Points on a hilly landscape, in no order, each with its height.
A climber steps from a point to the highest of its 2 nearest points, and stops where none of them is higher. Distance is the straight distance between rows; heights are no part of it.
J_977: [-42  15  28 -26   0  18  12 -32  30  14   1   6 -11 -17  30  -2  -7   2
  30   0  10  33  -6]  height 133
J_215: [-44  -6 -27  -5 -11  -3  19  14  27   9  40  21 -12  22  15   7  12  11
   7  -1 -22 -15  -1]  height 583
J_455: [-26  41   3  -1 -15  16   3 -19   5 -13 -30  -6 -12  20  11 -27 -13  22
  43 -17  11  31 -18]  height 473
J_495: [ 22 -21  -6 -42  12  18   6 -11  -4 -14 -34  14 -11  18  10  21  16 -14
   0  14   0  16  19]  height 451
J_172: [ 43   3  -3  -6  -7  19   3  15 -16  -6 -14  -8   2   6   1  35 -10 -39
 -11 -26   4  -3 -31]  height 204
J_153: [  4 -35  -1  22  18  42   0   9   5  13  10 -24 -14  31  12 -30  -2 -19
 -31  -3  -8 -32  10]  height 236
J_296: [-37  23 -14  10   6 -30   1  -6   7 -25  -5   6  11  -6  -4   7  29  25
  30  17  -3  24   2]  height 113
J_119: [ -2   4 -34   6  17 -18 -21   7   7 -10  19 -18  -8 -22  -6 -30  -9   4
 -27  -9  -2 -12  43]  height 520
J_802: [ 28 -31  21  21  -4  -6   1  16 -39 -18 -18  49  46 -32 -16  11 -13   5
 -29  -8   7   2  37]  height 471
J_706: [-41   8 -20  14  25  -9  -4 -22  21   7  15 -12   5  -8  34 -14  10   9
 -11  -1   6  21  -6]  height 72
J_820: [ 15   3 -14 -19  23 -26   4  -2   0  10  -1  27   5   1 -11  29  -1   5
 -27  25  16  11   9]  height 311
J_690: [ 27   4 -10  27 -14   1 -19  46 -14  28 -30 -41  -2  14 -29 -11 -15 -16
  22  -2  -3 -16 -10]  height 470
J_798: [  1 -11  -6  19   9  -6  14  32 -36 -21 -22   2   3 -23  -1  -5 -15   6
 -17  13  41 -10  15]  height 665
J_552: [  7  -7 -27   8   7  -1  -9  28 -14  -6   3  11   0 -23   4  21  26 -18
 -10 -15   5 -46  37]  height 476
J_180: [ 20  16  29  -5 -17   4  18   1  -2  -4 -26  17   9  22 -18  31   2  22
  -5  14  32  49 -18]  height 559
J_580: [ -2 -17  14   7 -18 -12 -32  46 -18 -20  29   6  -5 -32   4  -4 -24 -18
   7  -8  10 -12 -17]  height 626
J_812: [ 14  -4 -22 -27  -6 -35  -1   8  20 -26  13  -2 -19   2 -32  33  25   2
  21   6   8  28 -19]  height 283
J_116: [-10   6  -5   7   5  26   3  11   3 -15   8 -34  -9  56   8   4  -6 -15
  23  -3 -16 -14  11]  height 610
J_386: [  2  27   4  14  -1 -11  30  -2 -31 -28 -14  -2  -2   1  -5   5  -3  18
  -1   9  26  -6 -43]  height 571
J_351: [ -7 -35 -16  25  13  -7 -28  34  -6  21  25   3   8   5  14  -7 -13  -8
 -21  41 -19 -26   5]  height 561
J_701: [  4  -2 -10  44  -4   4  -1   3 -23 -19  34 -39  29 -16 -46 -20   1 -17
 -17 -24 -30 -22  23]  height 241
J_381: [-38  20   6 -19  26  -3  16 -37  14   0  15 -16   5  31   8 -20  -2   0
 -10   5   1 -23  12]  height 352
J_518: [ 22   2  14   4  31 -14 -12  24  -8  21  -4 -20 -12  14  25  -4 -19 -28
  -9  16  17 -12 -11]  height 483
J_766: [-13 -32  16  19  -8   0 -26  10 -43 -20  20  44  39 -44   4 -17 -32 -10
  -2  -3  -6 -29  34]  height 294
J_900: [-18  15  11  -8  19  12  21 -28  20  18  25 -51 -13  10  29  18  -9   1
  -1   1 -26  37 -12]  height 612
J_620: [ 22 -18  12 -30   9  12   8 -21  14  12 -40  31  -5  12   9  23  12  21
  10  19  -9  55   5]  height 502
J_456: [ -7  50  -6  27   1  30   3 -27  28  30 -17 -37  -9  18  26 -14   7  -1
  20 -15 -14  28 -25]  height 538
J_23: [ -9  11 -17 -22  -3 -10   6 -15  28 -23  28 -14 -31   1  11  17  22  -4
  26   1  -9  31 -17]  height 270
J_498: [-10  23 -22 -12  19  -3  -5 -30  17  20 -32 -11  -7  -2  21  15  35 -10
  16 -20  15  20 -19]  height 291
J_363: [ -7  15   6 -16   7  34  32 -19  17  -9  10 -25 -20  24  19   6 -22  -7
  16   7 -28   6   1]  height 657
J_591: [ 14 -11  -6  24 -15 -20   8  14 -16 -28  -5  18  -4 -38 -12 -33   5  22
  -1 -27  -1 -21   4]  height 433
J_913: [ 25 -16  -3 -26 -28  12   7 -18  28   0 -20  29 -17  18 -14   6  12  -6
  21 -11 -11  22 -34]  height 399
J_471: [-21   6  10  10  11  46  19 -29  25  30  29 -54  -4  43  18  17   1  15
 -25  -7 -32  21   5]  height 576
J_80: [ 22   5 -36   8  16 -33   3   8   0  -7  -2  19   8 -43 -26 -23   5  13
 -36  11   7  -7  35]  height 477
J_220: [  3  20  -4  -7 -15 -20  -3  39 -13 -28  -6  25 -13  20   5  -6 -27  19
  15  -1  -5  -2 -10]  height 368
J_467: [  2  30  39 -31  23  21  21 -37  19  15 -33  19 -14   6  40   4  -9   5
  24 -10 -33  26  16]  height 506
J_494: [ 34   5  15   8 -21 -24 -24  10 -32   4 -27 -13  20 -23 -35  -3   2 -29
  18 -23  11 -13 -21]  height 428
J_557: [ 14  23   4  39   4  20 -17  18   7  13  41 -26   0  41   2  -5  23 -10
 -31  -5  -2 -16 -10]  height 448
J_300: [ 11  21 -20 -15  -9  -3  24  -8   5 -45  -3   8  11  28 -11  18  17  -7
   0  -8  -8  -9  -8]  height 237
J_326: [ 13 -32  10   0 -12 -29  15   3 -28 -17  25  -5  14 -41 -31 -12 -28  -7
 -26 -12   9 -17 -32]  height 215
J_782: [ 18  -7 -21  31   1   7  -7  10 -11  34 -31 -23 -16   5 -31 -10   8 -19
   2 -10   2 -29 -11]  height 457
J_848: [  7 -23 -21   1  21 -13  10 -14  16  28  24 -25 -16  16 -16   7  23 -25
 -25   2  -5  -4 -23]  height 274
J_253: [-31  37  12   9  13   7  -3  -2  29  54  17  -7  -6  13  12  17 -12  -5
  42   4 -29  34 -21]  height 345
J_572: [  7  13  17  -9 -25  12   1  -4  -1   6 -62   7  25  31 -15  36  15  28
  14  28  13  37 -11]  height 595
J_166: [ 10 -35  21  17 -29  13  -8   5 -39 -17  -4  28   9 -23 -20 -24 -27 -10
   8 -20  -6   7 -21]  height 569
J_7: [ 20 -23  26 -11 -27  -9  17 -24   6 -37 -10  12   9  16 -12 -10  16  50
 -19 -20  11  21   2]  height 304
J_165: [ 15   7  -6   0 -12  10   8  21 -17 -44   8  -7   8  -1 -13  23   1 -32
 -18 -18  12 -22 -20]  height 217
J_720: [-48  30   7   4  18  39 -17   0  36  41   8   1  -1  26  39  15  -5 -27
  18  16 -26  31  13]  height 324
J_912: [ 34  44  -5  23  -6   7 -10  26  17  21  19 -44   5  40  -9  18  23 -21
   4   9 -18   5 -19]  height 467
J_834: [ 17 -18 -16 -13 -15  18 -17  -6  15  13  -2 -23 -22  -8  -2 -18   8 -25
 -10 -40  13 -33  19]  height 554
J_336: [-33  29  37 -17  26  51   7  -6  17   6  -8  -2  10 -34   6  43 -31  -6
  18 -14 -59  25 -13]  height 355
J_723: [  2  31 -21 -13 -16  -6   3  12  12   7   1 -20 -10  38 -15  14 -12  10
  21   8 -30  36 -22]  height 505
J_468: [ -1 -32   4  15  20 -35 -18  -7 -10  -2  36  -6  37 -41  10 -20 -14 -17
 -23  24  15 -61   3]  height 340
J_53: [-19  -7  -8  26 -24   9 -15  -5 -35 -12  38 -23  35 -29 -30   2   1 -54
   8 -34 -21 -18  29]  height 250
J_83: [ 12 -26  -7 -33 -13   4  11  38 -11  -4  10  21 -18 -10  -8  16 -30  -1
 -28  -5   4  -2 -15]  height 429
J_372: [ -1 -44   2  -3 -15   6  -9  15 -37 -19  -2  -4   1  -6 -22  11  10 -25
  22  -7 -25 -27  -1]  height 518
J_903: [ 15  -2 -27  19   8 -19 -12  22 -31  -6   0  16  19 -48 -34  -2 -13  -5
 -26  -1 -19   2  24]  height 497
J_98: [-14 -25 -27  15  -5  17 -24  20  22 -10  39 -32  -2  17  11  -2  22   4
 -16  18 -14 -11  27]  height 32
J_682: [-10  45  37   0 -10  35  16 -14   8  17 -44   0   1 -11  22  23 -31   0
  44  22 -33  43 -15]  height 410
J_426: [ -4 -25   6   2 -29  21 -22  -8 -39  -9  29  24  11 -35  -3 -17 -27 -51
   3 -30 -13   7 -16]  height 551
J_752: [  3 -25  30   9   7 -25  -1 -12  18  -1 -24  32  21  23  16  17   8  45
 -19   6  22  36  21]  height 346
J_335: [ 31   9 -24  -9  -2  -8  -6 -15 -11 -15 -45 -22   4  18  -9 -21  25 -11
  13 -11 -25  -9   6]  height 381
J_764: [-40  28  23 -36  35  38   7 -22   6  20 -32  12  27 -20  12  29  -4  -3
   4 -29 -34  22  -5]  height 327
J_61: [ 38  27 -30  20 -16  -9  -5   5  -3 -16 -30 -45   1   7   0   5  24  -6
   1 -26  -5 -17 -16]  height 357
J_349: [-26  45 -15  10   0   1  -4 -14  -1   0 -23  19   5  16   3 -32 -13  12
  11  10   9  33  -3]  height 430
J_835: [ -1   5  -5   0 -13  12  -6  -3   7  16  -7 -29 -24  27   8 -27  23   6
  10 -36  12 -30  10]  height 587
J_443: [-42 -23  -7 -26  -8   7   6 -10  32  -4  42  17  -4  -2  31   0   6  11
  20  14  -5  -9 -17]  height 548
J_33: [-31  42  12   4  -4  -2 -10   5  34  40  30 -13 -23  17  22   8  16   1
  30 -30  -2  17 -11]  height 365
J_512: [  3  -5 -16  -2  -1  -8  14 -31   2  21 -44   5 -19  -1  -6   1  23   3
  13   4  28  15 -14]  height 314
J_674: [ 13  32  15 -10 -10   2  -7   8  -7 -10 -50  -2 -14  22  20   8   2  -4
  35  17  34  11  -4]  height 586
J_452: [  3 -24  35 -36  -4 -30  -2   6   2 -18  29  14 -17  -2   0 -12 -21  31
   1  21  -9  16 -15]  height 450
J_8: [ -3   3   5  38 -20   0 -26  -2 -50 -12  -6  36  36 -37  -8 -19 -17 -27
  14  -7   7  -5  31]  height 273
J_84: [ 16  47  45 -12   8  19  21 -26  21  17 -28   6 -18  13  34  28 -31 -11
  31  10 -18  40  -5]  height 446
J_797: [ 47   1  16  -8   7  13   4  24   9 -12   3 -36 -38  14  37  11 -18 -31
  17 -13 -32   7  -8]  height 169
J_814: [ 15 -39  26 -35  -8  -6   6  -2 -25 -28  -1  12   2  11 -32   6   4   1
   3  -1 -20 -20   2]  height 539
J_678: [-22  15  13  -6  23  -8  18  -3 -16   1  -9  34   7  21  14  26  -5  13
  21  24 -10  33 -12]  height 572
J_916: [  6   5   6  -3  -6  25  21 -11  21  38  -3 -32 -34  24  15  18  15 -12
   6 -26   9 -11 -11]  height 634
J_868: [ -1  19  26 -16 -19 -40  -1  23   7 -14  19  20  -1  11 -14 -10 -15  44
  -2  -6   1  -5  -6]  height 404
J_243: [-31  23 -11  -4   5  -5   9 -27  -4  -7  -1  26   8  -1 -10 -28 -23  37
 -23  26   9  15  10]  height 385
J_156: [ 15 -11 -11  -3   8 -14   2  -3   4   6 -25  60   3  -8 -13  21  29  24
 -13  20  10  -1  15]  height 342
J_722: [-12  33   3   7 -13   0  32  -8 -10  -6 -22 -23 -11  19   5 -14   4  22
  20 -15   6  -8 -32]  height 524
J_430: [  6 -20 -15 -17  -3  -2  -4   6  14  -4  15  26  -6  -5   1 -16 -15  -7
 -20 -11   3  -4 -15]  height 458
J_70: [  7   5   6   5  19 -30 -16 -17  -1 -16   7 -10   9  -4 -25 -27   6 -34
   6   9  16 -19   9]  height 384
J_823: [-13  21  16 -60  18  -4  12 -38  27  32  10  23   7   1  12  19 -11   5
 -17   6   7  26  -3]  height 259
J_52: [ -9 -29  -4 -35 -14 -21  -2  -8  24  -9  29  33   0  -7   4 -18  -8  22
  -4  19  10  -1 -16]  height 500
J_131: [  7  14 -28  12  -9 -28  10 -24   5 -15 -12  21  -8 -30  -5 -27  21  36
  -4 -25  14  -1  -4]  height 382
J_145: [ -1 -31  37 -28 -12  16  13 -31  12 -12 -18  29  -2  13   6 -26 -10  35
 -12   0  13  21  13]  height 253
J_497: [ 26 -31  -2 -17 -10   3  -7   3 -25 -28   1  20  14 -37  -4 -11 -29  23
 -51  13  33   4  28]  height 556
J_869: [ 36 -16  25   6 -37  -8 -14   9  -3 -16 -22  54  20   8 -31 -17  26   4
  17   6  15   6   7]  height 420
J_698: [ 12 -14 -15  41  15  -6 -29  25 -14  20  12 -30 -10 -20  -6 -35  -4  -8
 -31 -13 -12   4  33]  height 557
J_666: [  3   9  19 -27  21  -7  18 -20  17   6   3   9 -19  27  34  -8 -18  -8
  15  -4 -38   1   7]  height 597
J_944: [  6  -6  29 -15   4 -24  -6 -14  13   4 -29  37  -7   8  30  26  28  46
   8   0  12  54  14]  height 418
J_901: [ 32 -31  -4 -14  -9  31  -3  -5  11 -12 -16  31  -2   5   0   4  11 -26
  23   2 -12  14  -5]  height 419
J_364: [-16  10  41 -20  -2   8  15 -30  12 -34 -27  24  34  26   7  27  27  34
  16   0   6  28  19]  height 173
J_562: [ 11  40  -2  10 -20  12  -5 -28  39  30 -19 -28 -10   8  18   8  16 -21
  52  10 -22  31 -25]  height 499
J_672: [ -1 -24 -31  22  12  -6  10 -10  -4  20  27  -9  10 -14 -35   5   9 -15
 -47   3   9 -38 -20]  height 261
J_59: [ 40 -19  -2   5   1  27 -11  26 -16 -13  -1 -28 -16  15  21  12 -19 -41
 -14 -45 -25  -2  -9]  height 189
J_972: [  6  26  -9  19  16   7 -22   7  22  19  51 -28   7  32   9 -16  -5 -14
 -30  22   4  -2  11]  height 414
J_192: [ -4 -24  -7  20  -2   0 -21  -2 -25  -2  17  15  52 -57   3 -20 -28 -20
 -16  15  10 -50  28]  height 317
J_114: [  0  12 -27  24 -24 -13  19  15 -12  -8  -2   5   7 -31 -58 -16   4  11
  -2 -20  -9 -34  -5]  height 403
J_895: [ 29 -26  26 -30 -11   4   9  11  12   5  20 -14 -24  -2 -23  -3 -21 -24
  21  16  -5   0 -34]  height 589
J_853: [  0   5 -25  14  -7   4  13  26 -21 -31  17  36  17 -18  23 -14 -18  -7
 -31 -13  19 -48  12]  height 359
J_611: [  5 -28  -1   0  -3  -8  -7   7   2 -26  -8  53  19  -1  -5  -2  23   5
  -2  16  10 -13  23]  height 378
J_681: [  6 -14   0  28  -1 -25  15   3 -37 -25  46  -9  31 -30 -28  -6 -11 -11
 -16 -25 -22 -32  -6]  height 229
J_836: [ -8  22  -9   8  15 -12  22 -13   1  19  11 -23   6  47  -3  -9   2   4
 -28  -3 -11 -38 -12]  height 386
J_831: [ 20   9  24   2  13 -29  -4 -10 -36  -1  -6  -7   8 -10 -28 -22   3 -15
   5 -10  12 -31 -12]  height 406
J_240: [-11   1  34 -20  -4  12   3 -15  16  19 -53  12  22  -3   0  49  17  18
  32  13   5  59   0]  height 552
J_488: [ -8  -4 -10  16 -12 -28 -16  32 -36  15  28   8  17 -66 -11   9 -28  -5
  -6 -19 -11 -12  24]  height 519
J_527: [ 42  13   5  -6  -2  11   4   8  24   6 -26 -15 -31  25  44  23  -1 -16
  40   6 -38   6   8]  height 146
J_989: [ 19  28  13 -17 -12   6   1  34 -23  -9 -13   6 -23  27  12 -22 -30  12
  11 -27 -15  -3   5]  height 331
J_962: [ 34 -51  24  20  -8  -6  -5   0 -15  -7   4  27  43 -46 -25  -2 -19  19
 -45  -3  21   8  19]  height 501
J_645: [ 21 -25  -2  22   2  -3  12  -5 -61 -13 -21  -3  21 -28 -21  23  -4 -13
  -9 -40  -3 -19 -19]  height 192
J_392: [-21   6   8 -25  11   5  18 -47  -3  -7 -28  23  13  20  15  15  31  18
   7  -9  -9  -1   5]  height 221
J_628: [  6 -31 -11  -1  22  31   3 -14  22  15  29 -23   2  26  43 -10  -9 -12
 -31  11 -15 -25  -4]  height 262
J_541: [  5 -22  -2  22   5  -9 -25  24 -20   0  10 -13  14  -8  -8  12  21 -28
   1 -17 -20 -36   7]  height 503
J_465: [ 39 -13   2  15 -23 -22 -24  25 -26   2 -32  33  22 -12 -41   1  14   2
   9  -1   3  -2   1]  height 445
J_647: [ -2  37   6  -6 -14   3  -2  -5  37  13  27  22 -20   7  28 -13   4  -6
  27 -18  17  -2 -16]  height 333
J_880: [ -9 -26  22 -16  -6 -15  -5 -10  -4 -13  11  16  19 -23  -2 -40   4  19
  -7  37  40 -56  -9]  height 328
J_772: [-35  15  -2 -48  15  -5   7 -22  16  33  31  12  18   6  36  11 -29  16
 -13  16   8  -4 -12]  height 222
J_785: [-13 -32  15   4 -12  -9  17  10  -2 -12   8  -1 -18 -39 -13 -16   9  18
   1  16  55 -30 -10]  height 290
J_636: [  0  -9 -13  -2  -2  -8  -1  22  -6 -20  -2  50  27 -24  11  10   4  -6
 -32  10  14 -41  28]  height 425
J_234: [-14  -2 -21   2   5 -15   7  38 -14  34 -21   5 -40  12  -8   4 -10  21
   6  17   8   5  -1]  height 427
J_804: [-55  13   1  -4  40   5 -19 -12  13  14  -1   6  15 -35  30   9  -1   9
   7  -1 -22  45  -9]  height 93
J_927: [ 29  -9  -2  10 -16 -34 -22  15 -29  -4  -7  35   1 -29 -13  -9   4   8
  -9 -21  -8  -6   8]  height 468
J_646: [ 27   9  26  -6  -7   4  25 -10  -3 -15 -25 -38 -27   6  19 -13  -5  14
  25  -5   9  10 -35]  height 474
J_28: [  9 -16  12  22  -2   2  33  -4 -42 -27  -2  32  46 -56 -26   4  -4 -13
 -26 -12  17 -32  38]  height 434
J_211: [ 13 -14  10  33   2   0 -33  14   2   7  41 -30   4   9   0  -7  27 -27
 -16 -29 -12 -30   7]  height 482
J_163: [  1 -22 -40  15   3   0  -7  -6  19   7  43  -1  26 -18  19 -36 -13  16
 -43  14   3 -45   1]  height 3
J_293: [-26 -26  -4   4  30 -28   2   5 -19   0 -24  11  -7   0   6 -11  13  29
   7  24  11 -28  29]  height 358
J_924: [  4  -2   6  -6 -27  -9 -25  33 -20 -18  35  11  11 -50 -32  26 -12 -27
   7   8  36   0   4]  height 605
J_984: [-13 -30  10   3   7 -18   2   0  -8 -23  26  -5  25  -5  -9 -23  -6 -20
  -7  30  23 -46   4]  height 363
J_734: [ 10  14  21 -26  -1  -3 -10  -7  11 -18   9  20   4  20 -13 -31 -22  -1
   0  36  18  36   8]  height 570
J_39: [  3  26 -12   6 -32   9   6  -3  -3 -10 -61 -21   5  12  -7  10  22   3
  29  36  13  14 -21]  height 638
J_544: [  0  -1 -17  20  17  -2  20  10  -2   6   9   8 -15  18  -3 -22 -13   9
 -16  -7  -9 -18 -24]  height 421
J_994: [ 14  38 -19  45  -4  -5  -8  29  -5  -3 -15 -32  -2   0 -15  14  26   2
  -9 -19  24 -29  21]  height 335
J_768: [-11  30 -10   7  12   6 -20  -6  45  23  42 -18 -17  37  10 -11  10  -2
  -3  -2 -12  23  -2]  height 388
J_352: [-24  10   9  12   8  32  -3  -6  12  22  22 -49  -7  44  10  12  37  25
 -22   1  -3   2  23]  height 533
J_374: [-11 -26 -10  19 -24  -8 -12  10 -45  28  28  15  14 -46  -4   8 -31 -42
 -14 -26   1  -6   7]  height 536
J_535: [ 29  33  24  -1  19  -7  -7  18 -12   8 -27  -1 -23  25  31  -3  -8 -11
  18  24  13   0 -17]  height 532
J_621: [  7 -19  -2 -16 -23  25  22  11  26  18  17 -31 -31  13  -2  12   3 -22
   9   1  18  -1 -30]  height 608
J_71: [  6  20  11  10 -10 -16  18   4  -5 -26  -2  20  16   8 -23  12   2  40
 -11  17  36  33 -37]  height 529
J_584: [ -8 -10 -32   1  10 -13   2  16   7 -16  24 -23 -13 -23 -25  21  10  -6
 -12  21  34   4  13]  height 301
J_520: [  5  26 -25 -13   5   5  15 -17  14  -9 -25  16  -3  32  12  22  31  -9
  11 -25  -6   0  -9]  height 260
J_318: [-26  -6 -34  48  34   2 -14 -16   7  21   3 -29  -9  25  18 -21  20   3
 -12  13  -9  12  11]  height 55
J_424: [ 32  -4  -8 -20   7   8   0 -11 -16 -15 -47  -1  -7   4   7  -3   9 -11
  -9  -9   2 -18  20]  height 413
J_313: [  4 -12   1  35  17  -1  14  21 -34 -35 -15  -5 -12  -9 -16   6  -2   6
   0  18  15 -23 -18]  height 615
J_112: [ 24  -1  11 -21  -9 -12 -28   8  -5 -42   6  17  -5 -11  -8 -27 -24  14
 -16  15  16  18  29]  height 633
J_614: [ 26 -21  33 -32   4 -17   6   7 -23  -5 -13 -15 -15  12 -28   4  -1  -1
  20  17  -3   6 -17]  height 566
J_473: [-24 -28 -32  45   7  17  -4   1  17   5  18 -29  -4  -2  -2 -28  24  15
 -27  20  -7 -10  31]  height 42
J_451: [  4  -8   6  -5 -18 -28  16 -34   3  -4 -23  18   2  -4 -28 -17  17  36
  -6  -9  19   3 -11]  height 341
J_411: [-45  18 -28  -1 -14  -7  -7  -9  22   0  16 -22 -23   4 -10 -17  17  34
  10 -11  -5  -2  21]  height 527
J_731: [ -6   1 -40  -1  16   3 -17 -32  30   1  22  10  19 -19  44 -29  -4   3
 -35  23  16 -21  19]  height 27
J_739: [-13 -26  42 -34  -2  14  12 -36  25 -10   1  19  13   5  25  11 -10  42
  -7   1 -11  57  16]  height 199
J_463: [ 15  32   9  24 -25  56  24 -14  37  37   4 -46 -30  29  26   4   6   2
   5 -24 -11  12  -9]  height 588
J_981: [-12 -25 -10  13  27  33   3 -10  31  45  28 -15 -15  29  35   7   0  -6
 -21  31 -11   6   4]  height 284
J_270: [ 18 -15 -25 -14 -10 -24 -18  29  -4 -18  16 -29 -17 -28 -32  12   1   1
   9   3   3  11  -6]  height 292
J_575: [ 38  -4   6 -19  13 -34 -27  25  -6   9  10  -8 -14  -1  13   6 -12 -30
  -7  12 -11   3   3]  height 449
J_486: [-12  11  -4 -39   0  -9  -4  -2  13 -32  19   2   3  22   1 -10  -9  -3
  14  41   0  15  14]  height 546
J_793: [-47  16 -11  -8  17  24  12 -30  28  45  23  19  -5   8  21  -4 -20   8
 -22  -3 -12  -5 -19]  height 188
J_750: [  0 -14 -13   2 -31   4  -7   1 -21  -1   9   3  -1 -31 -61 -18  -3 -13
   1 -33 -12 -31  36]  height 391
J_149: [-10  17 -11  40 -28  14 -13  -3 -49  -8   5   9  27 -26  -4  -3 -11 -40
  16 -36 -12 -25  33]  height 258
J_888: [-21  41 -11 -14  10  -7   8   0   4  10 -26   9   6  12   6  28   5  13
  28   4 -28  53 -29]  height 531
J_191: [-42  -8   5   5  27  17  -6 -11  28  45  14 -15 -11  20  38  24  14 -15
  13  18  -6   1   6]  height 302
J_466: [ 33  24 -11   8 -19   7 -17  31  18  12 -10 -22 -10  31 -12   1  -8 -12
  16  10 -12   7 -11]  height 488
J_511: [  5   7  -9 -34  23 -17  20 -23  13  32  13  -7 -17   8  -2  21  -2 -17
 -10  18  13  17 -10]  height 289
J_810: [-23 -12 -37  11  25 -11   1 -29   7  -2   6   3   1 -19  29  -6  14  -4
 -27  11  29 -16   7]  height 51
J_439: [-16  10  19 -13   1 -28  -9 -22  -6 -37 -16   4  14   7 -12   8  23  37
   7  15   9  28  36]  height 135
J_342: [ 15 -42  19   4  -9 -14  22 -11 -34 -20  -5   3  16 -40 -44   9  -5   4
 -12 -17  25 -20 -14]  height 203
J_564: [-26 -12  48 -54   8  17   6 -46  23   2  -9   9  -8 -13  14  18   7  24
  25   5   7  39   8]  height 159
J_761: [ 19 -18  51 -22 -10 -12  30 -11  -6 -11 -36 -12 -11  11   1  -1   1  12
  16   8  13  -1 -21]  height 526
J_670: [-12   7 -21  19   5  -7  11  14   6  -3   4 -51 -10  -4 -14   9  18  13
 -21  -5  29 -15   7]  height 315
J_907: [  9 -30 -10  16  20  -8 -37  43   9  36  18 -15 -19  -1  21 -24 -10   5
 -26  10   0 -20  24]  height 604
J_579: [  9 -11   4  17 -12  28  -6  36 -23 -11  -1   2 -19  -8  -2 -30 -22 -27
  15 -12   9   2 -22]  height 596
J_262: [-39  28  27 -11   3  48   2  17  13  -3 -31   9  -5 -16  22  35 -10   3
  52  -6 -40  39 -11]  height 379
J_480: [-23  18 -20  22 -20   0 -17  20  13   8 -13 -35 -17  26   6 -10  32  19
  20 -20  -8 -16  17]  height 553
J_485: [-41  16 -18  -8  13   4   8   7   3   0  10  19   7  36   8  23   4  10
   6  14 -22  -2  -3]  height 622
J_971: [-30 -23   0 -15  12 -20  -2  12  -4  13 -17  12 -25  -9   6  -2 -10  43
  19  29   2  11  15]  height 400
J_67: [  1 -26 -29  18   0 -12  -8  25  -9  30 -33  13 -24  -8 -31  -1   6   4
  -2  15  11 -20  -8]  height 444
J_608: [-52  45  12 -10  21  27  -4 -19  18  14  -6  -7  10 -20  10  -1 -13  -4
  23 -13  14  42 -16]  height 112
J_164: [  3 -35 -20  10  -5   9  -9   8  -7  29  34 -19  25 -40 -30  -4  -9 -13
 -45 -31  -7 -40   9]  height 249
J_357: [-11   8 -17  -4  12   3  -4  13  12  -7  12   4  -6  33  -5   6   4 -25
   8  34   5 -10  18]  height 582

Where does a climber stop that starts at each point below?
J_342 | J_984
J_608 | J_927
J_812 | J_495

Call two points neighbours if one is among the 2 nearest of the other. Go from one point of each pair to the other, from neighbour to neighbour, staying as high as possible. Name the lowest point that can't be avoided.
J_798, J_572 | J_71
J_580, J_907 | J_80
J_614, J_620 | J_646
J_485, J_112 | J_486
J_485, J_363 | J_357
